A landscape with many peaks, sampled at points; each row gives a point and its height.
A climber steps from a point to the highest of its 2 nearest points, and stops where none of them is higher. Distance is the straight distance between rows; heights are no part of it.
K793 h=25.7: [108  93 132 139 138 155 130 141 109 194 103 157 132 107 186 135 110 137
 134 114 131 201 110 122 121 103 122]
K351 h=39.8: [114 172 125 137 105 136 127 101 143 180  78 147 136 137 170 168 126 144
  92 155 123 150 100 117 103  96 157]
K44 h=4.0: [118 190 148 190 123 122 141 120 121 126  85 168 102 186 190 115  92 115
 112 149 140 184  98 151 112 108 137]
K983 h=38.0: [101 132 122 115 135 175 127  93 142 154 138 112  93 138 121 140 127 143
 112 203 145 119  84  96 127 105 128]
K911 h=40.9: [118 136 153 136 115 140 144 102 118 154 109 150 172 175 123  73 124 117
 143 100  92 131 105 103  95  99 117]
K795 h=32.0: [145  88 113 153 118  98 140  88 127  98 116  98 150 106  92 152 144 142
 130 105  93  93 217 177 113 151 149]
K789 h=39.5: [108 150 118 154 117 175 107  96 148 148 114 117 100 164 164 159 107 158
 110 216 138 156  90  87 100  97 129]
K248 h=35.1: [126 110 119 135  94  98 136  94 137 126 134  93 170 127  61 111 141 118
 115 112  85  76 146 145 131 156 152]
K653 h=21.3: [127 148 136 105  77 143 139 124 133 121 175 124 105 140 106  92 102 136
 116 171 159 112  70  57 113  89 113]
K439 h=9.0: [107 133 123 152 140 166 104  95 117 129 149 149  86 143 122 108  81 156
 158 170 150 144  86 110 110 122  88]
K771 h=37.4: [121 150 102 146  89 133 128 107 158 178 118 115 150 126 121 172 140 141
 121 171 110  97 135 123 118 133 163]
K825 h=52.3: [110 111 124 107 155 135 148  74  81 133  76 114 164  93 112 160 132 140
  93  74 109 121 199 126 125 138 185]
K245 h=49.8: [136 127 134  93  83 109  91 135 171  86 187  98 127 150  88  81 127 102
 125 107 100  77  83 140 135 171 109]
K83 h=20.7: [118 206 142 123 132 173 121 119 152 148  80 156  95 169 218 141 112 111
  78 150 139 187  94 110  98  92 164]
K167 h=31.4: [144 203 162 163 106 120 119 105 165  96 139 118 109 171 156 167 108 127
 140 185 124  96 111  74  94 109  88]
K534 h=42.0: [144  58  85 145 118 112 146 137 110 121 121  83 148  53 104 148 157 153
  91  95 137 111 235 154 118 150 197]
K158 h=24.1: [152 150 134 125  81  95  95 130 157 100 156 161 105 119 107 150 124 148
 165 152 142  79 100 122 100 121  96]
K899 h=28.1: [117  61 122 131 159 123 125 159 109 165 138 133 130  92 144 115  91 122
 160 104 127 159 139 122 137 133  96]
K869 h=22.6: [128 182 128 111 122 117 155  98 140 168 109 150 115 115 150 181 120 119
 126 124 127 132 155 144 135 106 139]
K537 h=3.2: [128 159 106 167  75 126  88 129 131 141 113 160 114 151 182 139  72 160
 136 170 146 172  98 103  78  91 119]
K437 h=10.6: [133  91  96 169 126 104 102 129 144 128 137 139 111 114 122 149 115 147
 185 155 119 122 141 179 120 149 101]
K880 h=39.9: [149  85  82 140  85 110 151 147 143 145 131 121 139  65  94 152 171 131
 111 120 133  91 195 165 138 139 188]
K61 h=45.8: [136 220 162 185 108 123 112 165 127  73 131 164  74 132 189 192 127 137
 101 221 200 163  97 137 126 109 130]
K344 h=50.6: [129  73 125 157 102 116 104 145 130 134 183 106 134 127 121  85  99 123
 173 114  93 146 120 152 131 174  83]
K193 h=35.7: [132 116  96  98 138 133 101 149 160 146 117 154 103  92 123 171 147 153
 146 161 154  96 120 135 128 135 135]
K531 h=32.5: [136 185 174 128  97 128 111 103 148  74 159 129  97 165 132 132 102 134
 144 160 127  77  83  60  90  96  70]
K443 h=26.3: [150 117 147  89 120 123 121 144 149 125 166 141 128 118 115 119 115 138
 175 101 112 115 137 125 146 164  95]
K37 h=8.5: [120 135 125 151 156  97 140 122 104 137  61 146 117 112 177 187 127 128
 111 116 133 173 172 205 140 127 143]
K561 h=37.0: [112 133 112 133 143 174  87 126 123 165 164 143 133 159 142  40  92 112
 169 125 109 151 101  96  88 110 114]
K144 h=44.0: [100  49  96 109 154 101 130 143 106 182 113  94 148  72 125 115 114 108
  91 106 129 144 141 134 137 125 142]
K745 h=45.9: [122 129 138 119 122 127 141 111 124 147 107 162 128 137 130 134 121 152
 135 140 142 130  93 115 126 106 115]
K309 h=22.4: [112 169 142  84 108 181 138 112 129 140 149 120  96 149 142 109 111 128
 104 168 149 119  80  36 102  62 124]
K314 h=24.3: [122 117 144 133 160 147 143 121 112 150  81 168 107 125 177 167 128 147
 126 136 152 191 112 155 145 118 119]
K227 h=47.1: [135 130 153 103  85 110 123 107 174  86 184 107 102 132  83 116 135 102
 136 127 102  57 112 141 130 148  97]
K907 h=35.3: [151 158 143 111  83 135 123 147 172  94 196 106  98 126 104 132 139 132
 145 179 148  64  89  66 125 133 102]
K179 h=44.3: [142  87 154 114  90 102 113 103 163  73 178 122  91 111  87 120 127 122
 151 114 112  80 132 182 125 143  77]
K479 h=37.7: [140 138 126 109 113 144 135 126 158 124 192 119  85 114  98 132 125 132
 154 169 147  94 117 109 147 146 110]
K316 h=33.9: [122 134 139  81 146 164 118 126 120 124 183 127 115 147 105  46 111 105
 153  91 108 121 103 100 137 133 104]
K416 h=47.8: [110  59 107 138 144 110 143 173  94 172 155  63 174 107 122  73 108  79
 107  76 101 169 162 120 152 142 148]
K764 h=58.2: [124  82 105  97 152 111 139 164  87 114 124  78 194 111  76  85 152 102
  72  65 125 121 143 114 167 169 173]
K52 h=34.5: [139 130  83 120  92 123 118 158 170 123 161  97 131 139  83 112 150 128
 113 178 151  78  84 112 137 148 152]
K929 h=50.1: [118  82 140  82 157 137 138 159  85 115 148 114 160 145  86  33 146 108
 122  79 117 126  88 100 158 129 119]
K810 h=36.5: [110 136  96 134  99 119 125  98 141 161 117 104 161 129  79 129 142 133
 103 152 105  80 118 123 121 138 176]
K728 h=54.4: [105  73 128 102 166 147 143 117  78 152  91 100 180  85 123 128 133 127
  81  65 105 143 191  98 137 140 176]
K472 h=20.4: [112 107 150 104 167 117 145  80 106  98 103 138 113 146 103 112 115 133
 148  96 116 113 130 141 130 112  90]
K16 h=41.0: [159  76 145 105 100 100 135 112 162  65 160 113 114  98  88 133 154 131
 143  89 114  79 197 184 121 145 113]
K840 h=46.3: [139  87  99 132 120  92 111 191 133 135 165  84 192 127 107  81 127  93
 124  81 104 137 126 133 157 194 137]
K824 h=54.7: [129  79 143  73 163 124 129 154 101  74 157  79 152 142  76  51 148 111
 116  65  97 113 123 130 165 163 113]
K998 h=41.2: [116 125 110 120  79 154 122 124 141 202 123 128 143 131 165 127 115 147
  99 163 124 166  94  95 100  95 155]
K575 h=53.6: [132 106 155 152  94 145 117 114 131 124 187 145 114 135 128  89  91 143
 180 119 105 153 106 127 122 149  68]
K40 h=48.0: [112 168 138  91 179 154 139 115 115 152  70 168 128 143 167 130 120 111
 124  83 120 145 125 119 125 110 134]
K7 h=45.4: [121 144 116 113 124 167 122 133 116 159 173 104 177 172  92  27 150  96
 113 118  92 132 102  98 147 135 161]
K936 h=22.0: [144  95 144 162 136  93 162 110  91  93 122 135 102 111 150 175 131 150
 159 120 145 165 193 208 139 112  96]
K270 h=33.1: [116  95 145 153 149 102 113 101 101 111 139 155 103 111 134 109  71 128
 173  94 121 151 122 156 118 125  59]
K885 h=9.2: [122 145 105 170 131  99 107 131 123 138  79 156  90  99 181 198 142 135
 117 165 153 170 137 226 131 106 144]
K962 h=22.9: [129  59 160 112 140  92 141 113 109 104 155 104 130 115 120  98  99 117
 148  65 103 135 172 151 128 133  74]
K651 h=32.2: [124 134 106  99 141 163 144 135 122 117 165  70 156 156  58  89 171 116
  96 131 114 109 119 118 191 178 172]
K401 h=39.4: [114 177 129 153 137 192 104 100 130 122 100 151 107 189 180  99  92 116
 126 161 142 166  90  85  72  78 127]
K772 h=41.6: [133 187 145 123 142 133 101 116 127  95 126 177  71 125 141 163 100 153
 162 140 163 117 101 117 122 120  87]
K835 h=18.9: [137 133 114 103 103 131 116 158 123  96 186 100 144 179  82  39 139 104
 109 111 131 130  43 108 162 148 120]
K182 h=19.1: [153  96 129 104 138 124 154 130 131 114 139 144  99  79 123 177 153 156
 156 122 160 127 200 168 147 121 120]
K965 h=30.7: [130 140 114 140 128 107 135  87 128 122  78 136 149 108  97 181 148 136
 129 120 107  79 189 156 119 140 167]
K450 h=12.3: [113 107 113 139 167 124 120 100 118 154 105 115 162 138 128 117 111 127
 150 102  75 130 167 139 121 149 126]
K660 h=53.1: [153  41 143 129 133  79 150 160 109 105 107 122 165  82 106 140 151 153
 132  84 137 119 192 142 122 133 124]
K32 h=38.7: [118 185 128 138 113 135 129  96 156 156 103 125 144 163 141 154 126 134
 121 169 109 111 114  88 102 113 145]
K69 h=28.4: [152 109  94 169  89 102 123 134 174 120 143 134 109  93  98 160 170 130
 163 151 114  76 189 184 117 124 142]
K318 h=35.2: [171  42  98 149 117  86 135 171 150  49 168  52 139  96 100  98 164 116
  93  64 142 106 205 179 119 172 152]
K714 h=50.5: [124  85 103 135 173 101 125 175  90 126 164  30 185 123 105  71 130  60
  79  64 107 169 178 124 163 163 160]
K154 h=34.2: [134 206 139 178 128  94 120 153 144  82 105 178  81 120 160 201 172 117
 125 196 177 127 125 198 131  96 143]
K246 h=25.8: [115  95 143  95 161 181 156 114 101 172 119 137 153 130 124  99 139 131
 135 100 112 155 146 104 146 124 133]
K662 h=39.0: [108 189 162 129 154 169 159  79 138 143  65 126 123 149 145 188 156 126
  81 156 124 126 109 110 140 112 155]
K380 h=20.8: [127 199 164 149 100 135 128 125 156 141  73 139 105 140 207 193 152 135
  53 190 147 181  91 132 121  97 169]
K696 h=25.6: [130  70 129 146 137  72 152 133 101 141 125  96 138  92 150 149 103 125
 149  77 117 147 215 157 117 124 110]
K523 h=14.0: [120  61  89 127 162 128 124 141 111 130 141  75 164 131  85  85 144 126
 114 125 114 132 148 146 163 186 148]
K966 h=36.8: [118 110 110 137  91 138 154 112 111 198 108 121 180  93 129 147 129 130
 105 108  96 141 158 123 136 141 177]
K759 h=2.3: [133 167 123 137  74 150  85 126 134  90 151 131  86 127 138 141  68 150
 114 203 170 128 103  41  83  78 106]
K558 h=57.7: [152  58 116 103 125  77 145 162 126  97 151  94 161  89  94 108 136 116
 116  71 131 109 170 147 145 161 132]
K45 h=24.8: [110 129 128 140 138 184 121 120 112 179 122 172 115 130 187  95  94 127
 143 117 145 197  95 103  97  85 114]
K235 h=29.3: [146 227 170 181 114 120 132 129 150 105 141 155  95 173 185 169 105 124
 156 164 139 156 124 132 131 135 109]
K754 h=23.2: [143  94 111 156 149  83 131 140  99 100 112 139 104  77 160 184 141 137
 154 115 153 154 220 215 115 103 116]
K327 h=4.6: [128 201 174 186 109 108 174 113 134 121  85 155 128 182 159 156 132 119
 104 156 129 151 111 147 136 116 144]
K211 h=23.1: [123 160 138 153 130 162 121 137 127 155 101 175  92 130 206 165 111 147
 124 150 154 207 101 144 134 118 121]
K496 h=20.2: [137 145 120 104  69 121 128 142 144 124 187 111 140 163  96  64 117 117
 113 135 133 110  69  86 127 125 129]
K974 h=19.8: [124 230 166 146 130 157 139 130 145 114 100 145  72 176 216 139 105  94
  68 175 160 166  97  99 109  94 153]
K462 h=46.8: [139  47 139 134 104  90  99 143 151  94 171  90 144 118 104  92 118 111
 142  92  87 113 141 179 126 183  88]
K525 h=19.3: [141  84 122  77 147 134 169 109 109 104 130  92 128  94  90 140 149 157
 106  97 140 104 207 139 141 142 155]
K262 h=21.8: [128 195 157 145 112 141 121 150 142 137  86 166  88 137 227 164 124 137
  72 162 159 209  85 146 129 103 157]
K738 h=40.6: [114 195 166 140 147 152 152 100 130 119  72 138 101 173 161 167 142 132
  88 180 147 122  77  92 119  88 130]
K967 h=43.9: [133  91 113 134 105  87 111 170 128 157 147 121 195 130 111  72 116 118
 135  97  99 126 101 112 125 157 125]
K918 h=48.6: [133 210 162 176 118 118 115 161 110  93 117 191  73 136 187 163 104 147
 118 174 190 190  95 155 134 129 124]
K457 h=26.9: [116  69 137 117 161 149 152 138  97 180 107 135 148 103 151 131 125 141
 131 105 125 174 146 122 145 123 120]
K830 h=45.7: [127  80 158 114 116 131 153 113 117 125 150 113 157 149  89  78 133 133
 141 107  98 130 124 127 149 148 110]
K593 h=20.5: [134  95 119  67 148 132 161 117 127 133 145 121 106  86 107 140 131 138
 134 111 147 116 173 137 155 134 132]
K648 h=32.3: [119  99 120 112 154 150 110 154 115 152 194 125 132 119 124  36  92  87
 159  83 122 157 112 100 139 139 100]
K106 h=36.2: [117 129 116 123 114 147 133 123 153 125 144  96 121 144  84 125 154 145
 106 202 142  74  79  87 130 125 140]
K487 h=54.5: [130 100 131  87 114  97  94 152 138  75 187 100 134 143  97  55 118  83
 114  59 107 110  81 149 154 169  89]
K968 h=42.1: [113  89 134 149 126 118 121 141 107 176 123 145 183 145 135  58 110 113
 151  99  98 148  98 101  98 112 109]
K159 h=42.8: [151  80 121 121  85 120 155 163 150 111 190 100 140 119  93  96 139 121
 140 114 139 137 119 149 171 173 118]
K958 h=37.1: [116 178 153 133 169 181 131  92 120 124 108 161 120 192 154  79 113  97
 166 100 114 141 104 114  92  94 109]
K78 h=58.6: [138 156 161 139 111 110 141  80 155 109 144 136 111 150 121 153 115 123
 163 132  98 109 141 150 124 127  92]
K898 h=31.0: [156  68  94 112 133  92 108 182 154 106 143 143 118  81  98 132 154 134
 154 113 151  85 149 160 138 159 127]
K633 h=33.8: [147 182 133 113 105 145 137 134 168 123 158 106 118 127 124 172 147 134
 129 192 140  56 112  50 114 115 121]
K513 h=46.5: [164 109  99 105  94 119 157 170 158  84 180 103 123 120  72 105 167 105
 117 108 162 105 106 149 180 169 140]
K881 h=28.3: [152  76 126 116 126 106 103 166 147 102 174 145 116  87 109 119 119 138
 174 107 136 112 138 151 141 170  88]
K315 h=56.4: [136 160 171 153  83 124 120  90 157 115 164 143 116 160 133 119  97 125
 168 134 100 127 107 121 104 123  80]
K243 h=11.7: [106 149 114 149 164 149 125  86 129 163  74 130 148 150 140 156 123 135
 134 129  88 134 154 142 127 147 155]
K331 h=33.5: [145  88 113 140  88  98 131 107 143  98 161  73 158 109  78 114 139 113
 114  84  85  92 194 175 127 178 154]
K10 h=11.5: [117 100 100 136 173 125 103 105 133 140 128 121 120 131 122 132 103 140
 170 141 110 125 141 155 129 156 106]
K698 h=54.6: [142 170 170 166 134 100 141 126 122  79 106 184 100 151 148 167 129 139
 155 145 154 150 118 177 143 135 104]
K826 h=63.9: [142  19 142 142 133  62 126 193 120  83 160  58 152  91 111 103 120  99
 123  78 128 135 169 144 131 160  99]
K72 h=5.1: [141 172 157 199  94 107 171 117 124 122  89 143 137 151 143 197 156 142
 137 157 123 143 155 181 144 127 144]
K191 h=53.8: [137 112  95 119 177 122 114 173  80 100 149  57 198 145  91  71 162  71
  74  56 114 164 143 122 191 176 163]
K209 h=13.0: [109  53 109 155 157 126 126 127 100 155 124  78 175 122 108 105 125 132
 132 113  83 142 172 141 140 170 139]
K75 h=32.7: [146 187 149 119 123 124 141 118 170 120 128 138 113 121 124 189 156 132
 146 165 133  67 131  97 129 118 120]
K872 h=61.4: [145 161 177 140 124 107 155  83 154  69 117 132 109 144 104 182 155 121
 150 135 109  81 151 159 130 120  98]
K113 h=10.5: [127 148 130 161 126 156 127 114 140 160 133 140 138 165 155 134 106 144
 179 141  96 156 137 126 123 146 112]
K481 h=35.9: [122 143 143 153 169 154 105 122 112 128 103 179 130 169 167  76  91 116
 177  87 122 162  99 113  90 115  92]
K298 h=22.1: [147 172 135 167 102 122 127 127 157 117 154 162  87 105 137 200 152 138
 165 190 159 117 139 152 120 104 112]
K601 h=58.4: [154 148 164 140 141 101 143 115 137  61  95 164 109 134 115 187 160 142
 160 134 140 107 165 178 138 126 108]
K676 h=31.6: [118 128 136 185 140 113 110 119  97 132 115 171 103 122 168 125  76 137
 166 114 142 180 109 149 116 121  76]
K858 h=30.1: [121 101 100  73 128 135 139 150 121 145 112 117 161  95  86 127 162 136
  88 107 134  89 125 112 157 158 179]
K373 h=3.5: [128 182 131 195  94 128 111 125 125 134 119 167 108 177 187 120  71 136
 154 139 133 185 104 122  85 108 109]
K814 h=50.2: [139  64 140 132 130 101 156 129 109 124  97 144 150 103 101 148 150 158
 142 122 140 122 142 152 134 124 116]
K787 h=25.1: [144  59  69 141 126 113 137 157 144 120 170  69 119  95 100 120 135 123
 138 118 125 115 197 184 141 175 146]
K81 h=21.7: [125  85 147  85 177 124 157  91  94  99 132 101 132 131 105  91 115 127
 134  68  99 120 179 133 129 125 102]
K896 h=28.2: [129 103 100  74 119 114 131 173 132 158 136 135 148 102 111 105 133 136
 119 111 151 110  93 108 147 145 140]
K39 h=59.0: [111  82 131 101 171 107 129 133  92 140 116 102 186 126  97  63 125  95
 119  56  81 114 151 101 129 129 131]
K348 h=42.2: [103 104  99 102 136 150 101 136 119 174 115 124 157 150 112  74 133 138
 103 145 121 125  72  92 116 124 147]
K408 h=35.5: [118 183 169 111 154 160 148  92 122 110 114 148 105 179 129 113 121 119
 155 116 111 104  93  90 119  97 100]
K180 h=33.6: [131 156 140 101 142 145 145 119 148 126  81 145 117 107 116 206 179 150
 125 154 146  73 133 121 137 115 149]
K598 h=35.4: [137 213 155 160 137 101 147 141 141 102  82 153 102 129 159 205 173 108
  90 174 157 131 147 191 152 124 172]
K507 h=37.5: [119 161 109  67 155 159  89 136 140 145 120 153 106 136 131 130 115 155
 148 142 132  99  88  79 118 131 125]
K95 h=43.5: [132 223 156 143 139 125 103 116 125  85 120 184  73 159 162 135  73 130
 149 133 157 140  95 109 105 115  93]
K770 h=32.6: [124 226 156 117 134 165 125 123 122  83 105 143  80 173 179 139  93 118
 108 159 151 119  88  35  86  62 109]
K656 h=53.4: [164  64 106 136 116 108 131 167 143  50 172  66 157 136  86  96 168 100
 107  76 140 135 130 176 172 195 125]
K307 h=44.2: [122 115 129 113 120 143 113 134 124 136 102 162 145 161 123  99 124 170
 133 150 137 124  63  69 104 109 119]
K212 h=6.7: [141 139 137 153 131 130 136 138 136 124  64 172 130  97 146 220 196 151
 119 156 153 141 162 187 142 116 167]
K868 h=39.6: [129 194 134 101 134 146 108 126 145 123 122 156  83 131 157 172 108 150
 136 166 163 111  95  77 113 104 114]
K392 h=45.6: [121 202 146 120 167 140 119 121 124 120  87 184  86 164 181 130  93 116
 134 111 146 151 101 120 120 115 118]
K783 h=21.9: [132 180 138 158 112 145 125 134 139 141 131 163  78 113 180 208 133 148
 137 189 168 171 121 154 134 111 121]
K890 h=41.9: [123  53  96 102 162  82 121 150 113 155 108 116 126  56 130 150 124 122
 110 102 148 125 168 152 128 120 129]
K953 h=35.8: [110 167 142 106 126 152 134  97 120 138 107 124 176 149  85 125 150 129
 126 105  76  73 127  81 132 142 162]
K442 h=23.0: [153 141 120 154  82 107 121 133 164 104 168 159  79  84  99 160 157 130
 164 178 160  75 127 157 110  96 107]
K368 h=30.8: [111  85 130 102 190 157 113 158  94 160 153 121 151 123 123  25 120  66
 150  70 107 147 127  99 123 114 117]
K748 h=34.1: [118 198 151  97 143 183 109 119 120  95 114 148  97 183 144 101 101 131
 150 135 129 103  73  46  86  76 105]
K721 h=51.6: [131 176 156 185 134  98 122 162 107 100  99 193  99 151 183 152 109 142
 136 147 160 187 109 185 140 145 115]
K986 h=44.1: [128 150 156 135 110 114 159 106 123 128  96 171 105 125 135 177 140 147
 119 163 165 132 100 140 130  79 121]
K429 h=15.5: [131  68  83 103 159 116 122 165 127 102 138  94 145 123  76  90 149 125
 115 124 144 104 106 146 166 178 136]
K28 h=19.0: [142 190 133 147 104 135 117 131 156 107 130 125  97 122 186 212 134 137
  98 226 173 112 113  73  96  77 110]
K142 h=28.7: [107 108 103  86 181 166 107 158  86 158 127  98 181 139  97  49 167  98
  78  97 104 134 111 100 169 149 181]
K505 h=40.7: [ 99 105  82 108 149 160  81 156 109 176 156 114 147 149 124  27 119 110
  95 139 136 157  61  93 122 118 149]
K930 h=50.3: [111 133 135  91 170 146 147  93  96 153  55 146 149 114 142 158 135 129
  97  76 111 134 157 124 137 126 157]
K756 h=24.7: [114 154 139  76 152 201 143 116 118 175 131 140 150 149 127  86 148 118
 135 103 103 126 121  78 132 110 151]
K233 h=47.7: [134  67  95 140 145  97 137 150 103 104 168  21 171 117 100  84 123  97
  92  76 107 149 199 153 146 185 157]
K548 h=46.0: [104  71  93 128 129 123 139 151 103 196 143  91 174 108 122  80 123 100
  94 110 114 158 121 125 147 136 158]
K446 h=35.6: [122 163 108  85 130 167  86 140 133 143 189 122 127 166 121  33 103 109
 140 127 116 119  95  71 105 119 125]
K268 h=49.9: [142 114  97 117 157 115 109 183 116 114 176  78 182 157 106  56 148  69
 107  69 115 165 112 133 189 181 128]
K615 h=41.1: [118 188 135 165 129 180  97 106 133 109 118 152  71 156 182 150  79 146
 112 194 168 173  88  83  94  98 112]
K76 h=37.9: [112 121  94 143  96 104 140 120 122 205 114 119 150 106 150 140 106 125
 141 117  99 145 154 150 122 122 143]
K585 h=8.0: [126 107 119 124 147 104 143 119 107 147  73 138 141  83 152 194 140 145
 111 107 133 150 187 168 132 116 146]
K576 h=30.3: [136 228 164 174 137 122 149 113 157 101 128 127  98 169 172 191 127 110
 124 189 138 113 123 108 125 122 106]
K417 h=21.6: [129 129 117  96 114 126 171  99 133 168 139 121 124  90 109 163 129 125
 120 115 129 119 184 142 148 121 149]
K84 h=39.7: [138 125 122  96 107 154 154 143 150 143 189 106 127 129  93 112 140 130
 138 147 136 121 119 109 176 159 136]
K456 h=17.9: [135 119 125 112 142 125 132 133 120 146 139 164  92  79 152 180 114 147
 162 125 158 152 161 158 147 123 106]
K321 h=34.3: [113 143 136  90 135 171 158 118 127 122 153  80 134 150  64 105 169 126
 110 161 113  74  98  82 164 143 146]
K827 h=9.9: [125 121 108 181 133  92 110 126 118 130  99 162 107 118 152 174 120 146
 162 155 142 145 135 196 125 122 106]
K829 h=37.2: [113 184 148 139 157 137 144  96 138 135  62 141  97 138 166 194 146 120
  74 158 138 150 126 174 151 127 167]
K889 h=17.4: [133 114  81 108 139 124 103 177 123 110 160 101 150 155  87  65 144 113
 105 123 148 129  56 124 164 163 137]
K131 h=43.4: [133 206 168 190 114 139 122 135 123  70 111 148  76 167 187 161 101 140
  93 212 178 165  87  93 110  95 114]
K570 h=30.4: [123  72 107 108 147 109 126 175 110 142 183 106 135  89 124  75  93  89
 141  81 137 160 127 116 157 149 100]
K784 h=40.8: [100  98  93 110 152 132  80 138 130 192 105 138 151 117 155 109 107 139
 120 139 122 145  88 107 102 122 135]
K684 h=34.0: [130 181 187 104 112 127 141 103 146  89 130 127 116 162 108 142 133 129
 149 124 104  61  90  88 116 106  84]
K976 h=24.2: [148  69 109 152 133  68 129 141 118 108 132 104 118  72 138 164 135 137
 154  96 130 123 237 193 105 118 120]
K612 h=30.2: [108 129 112  91 147 186 123 126 103 164 133 102 180 133  82  92 164 125
  86 117  94 120 126  90 172 166 197]
K879 h=29.7: [148 123 107 155 125  92 127 129 145 114  96 155 133  97 121 194 167 140
 151 126 125  99 199 189 114 127 153]
K816 h=42.3: [127 190 172 149 135 111 159 112 125  92  84 153  88 149 145 188 150 131
  94 184 172 115  87 138 135  83 118]
K666 h=25.4: [136 154 130 108  98 110  82 129 140 111 158 159 108 124 116 111  84 152
 157 126 135  96  86  95  95 124  90]
K409 h=26.8: [138 113 100 101 100 108 101 168 138 133 156 155 122 100 112 109 111 145
 142 124 163 108  83 108 128 139 113]
K178 h=2.8: [126 151 107 125  80 134  87 122 137 132 133 145 122 150 150 113  72 155
 124 175 147 140  95  66  75  88 120]
K640 h=27.1: [147 100  94 143  92 110 132 131 171 119 169 101 113 109  87 129 145 121
 151 144 114  82 162 178 134 159 137]
K992 h=38.4: [172  45 129 132  98  89 144 137 144  54 163  84 119  90  89 108 166 138
 115  78 130  91 212 184 111 144 134]
K116 h=39.2: [114 129 100 104 132 131  71 124 142 163  90 156 108 116 163 153 107 164
 108 161 146 145  71 112  93 103 129]
K79 h=34.7: [111 105 157 154 177 128 121 110 106 120 114 156 135 146 146  82  94 100
 175  75 100 157 126 134 103 119  70]
K705 h=62.6: [132  64 142 106 151  85 141 154  93  99 126  75 192  99  86  95 131 108
 100  46 100 109 179 105 132 161 140]
K959 h=19.4: [ 96 108 129  83 187 135 130 102  92 132  95 141 116 141 108  87 116 126
 143  96 119 110  96 117 123 102 107]
K788 h=23.6: [112 164 132  60 113 183 145 130 127 167 152 119 127 147 117  88 136 118
 108 134 127 107  89  54 125  93 150]
K807 h=33.7: [150 117  94  79 129 126 123 162 166 117 142 142  96  84  91 146 160 138
 145 139 157  67 136 137 144 147 142]
K88 h=38.2: [113 164 123 140 153 202 113 100 127 162 118 149 137 185 165  65 116 103
 163 133 118 154 110 100  68  87 134]
K813 h=23.5: [138 153 141 120 115  93 160 111 124 154 118 164 131 119 151 147 100 120
 147  84 119 144 153 144 132 102 112]
K947 h=6.1: [141 154 131 178 121 127 147 140 152  97 105 172 101  97 131 215 218 130
 142 176 152 114 180 191 127  82 157]
K478 h=19.9: [142 188 148 140  98 139 123 122 167 141  95 138 112 114 184 226 166 143
  82 205 160 133 108 111 114  86 151]
K22 h=37.3: [107 179 140 112 135 183 122 100 134 159  97 121 164 158 120 133 152 137
 105 153  89  96 106  58 116 120 168]
K300 h=26.7: [111  73 136 156 171  89 122 159  93 157 102 124 134  93 172 153  88 112
 160  95 117 172 180 140 123 124  96]
K288 h=44.8: [139  44  91 147 142 101 146 151 100 117 151  27 157  79 118 119 128 132
  93  85 135 138 227 143 121 165 168]
K589 h=5.6: [148 148 155 189  96 120 173 107 143 110 111 144 123 109 111 205 190 133
 143 168 139 108 180 176 136 101 146]
K57 h=47.9: [132  82 131 136 106 115 158 115 120 142 132 132 140 131  96 115 129 148
 142 142 129 126 110 136 135 130 115]
K846 h=8.3: [107  95 111 121 144 156 103 123 104 128 159 141 104 130  98  73  95 152
 140 148 151 137  63 104 125 134  95]
K913 h=42.4: [108 128 123 137 104 179 142 111 134 200 124 120 162 147 138 120 134 142
 119 159 103 158 114  99 125 121 158]
K311 h=47.4: [124 114 145 102 116 138 141 133 114 132 146 115 180 159  82  48 150 115
 122  91  89 113  97  96 146 137 137]
K527 h=32.1: [119 129 128  75 130 155 152 108 130 145  81 131 132  95  97 176 170 153
  96 125 130  82 129 109 150 125 171]
K73 h=34.6: [117 128 136  95 144 115 134 104 103 118  89 127 169 132  82 119 137 134
 132  79  82  74 142 112 127 140 143]
K832 h=56.6: [100  99 122  76 172 140 140 127  78 161  98 112 180 102 102  88 136 105
  96  59  97 117 153  94 134 126 166]
K636 h=2.7: [138 173 113 169  97  96  83 141 139 127 100 171 118 141 173 174 103 160
 148 176 151 143 103 141  92 118 118]
K366 h=24.4: [140 102 145 117 115  90 164 105 112 137 148 137 127 106 132 133 104 120
 153  78 110 144 183 155 133 113  99]
K128 h=11.1: [119 169 125 162 163 140 123 114 133 149  84 153 125 174 173 146 103 128
 151 132 106 163 134 153 126 148 131]
K228 h=61.1: [147  73 138  86 125 102 117 150 129  49 170  72 149 146  84  72 149  96
  98  57 112 106 118 166 164 174 104]
K176 h=7.3: [133 112 129 120 139 147 136 111 129 140  64 143 142  76 130 213 176 159
 100 125 135 128 186 160 141 132 179]
K743 h=43.6: [110 124 117 145 108 176 141 114 123 186 156 103 180 160 106  80 138 128
 126 140  84 144 127 100 135 145 164]
K372 h=38.8: [110 142 114 167  93 115 135 113 121 197  83 139 140 130 177 160 118 142
 120 137 111 167 126 154 113 104 144]
K419 h=9.8: [128 134 116 180 114 133  93 109 138 112 155 151  81 120 119 152 102 164
 176 178 148 127 108 149 112 136  87]
K551 h=37.6: [132 133 102 119 127 132  84 139 162 161  89 159 112  98 167 198 150 167
 123 177 153 139 107 150 111 118 145]

For each start below, name the point where the climber stops.
K69 | K351
K772 | K705
K651 | K872
K298 | K180
K401 | K872

Call two points neighbours if one is among the 2 nearest of the other. Go from one point of each pair to the other, from neighbour to neighbour, staying as high as possible. Name the lowest point that can't be avoided.
K228 and K826 | K830
K705 and K826 | K558
K705 and K872 | K462
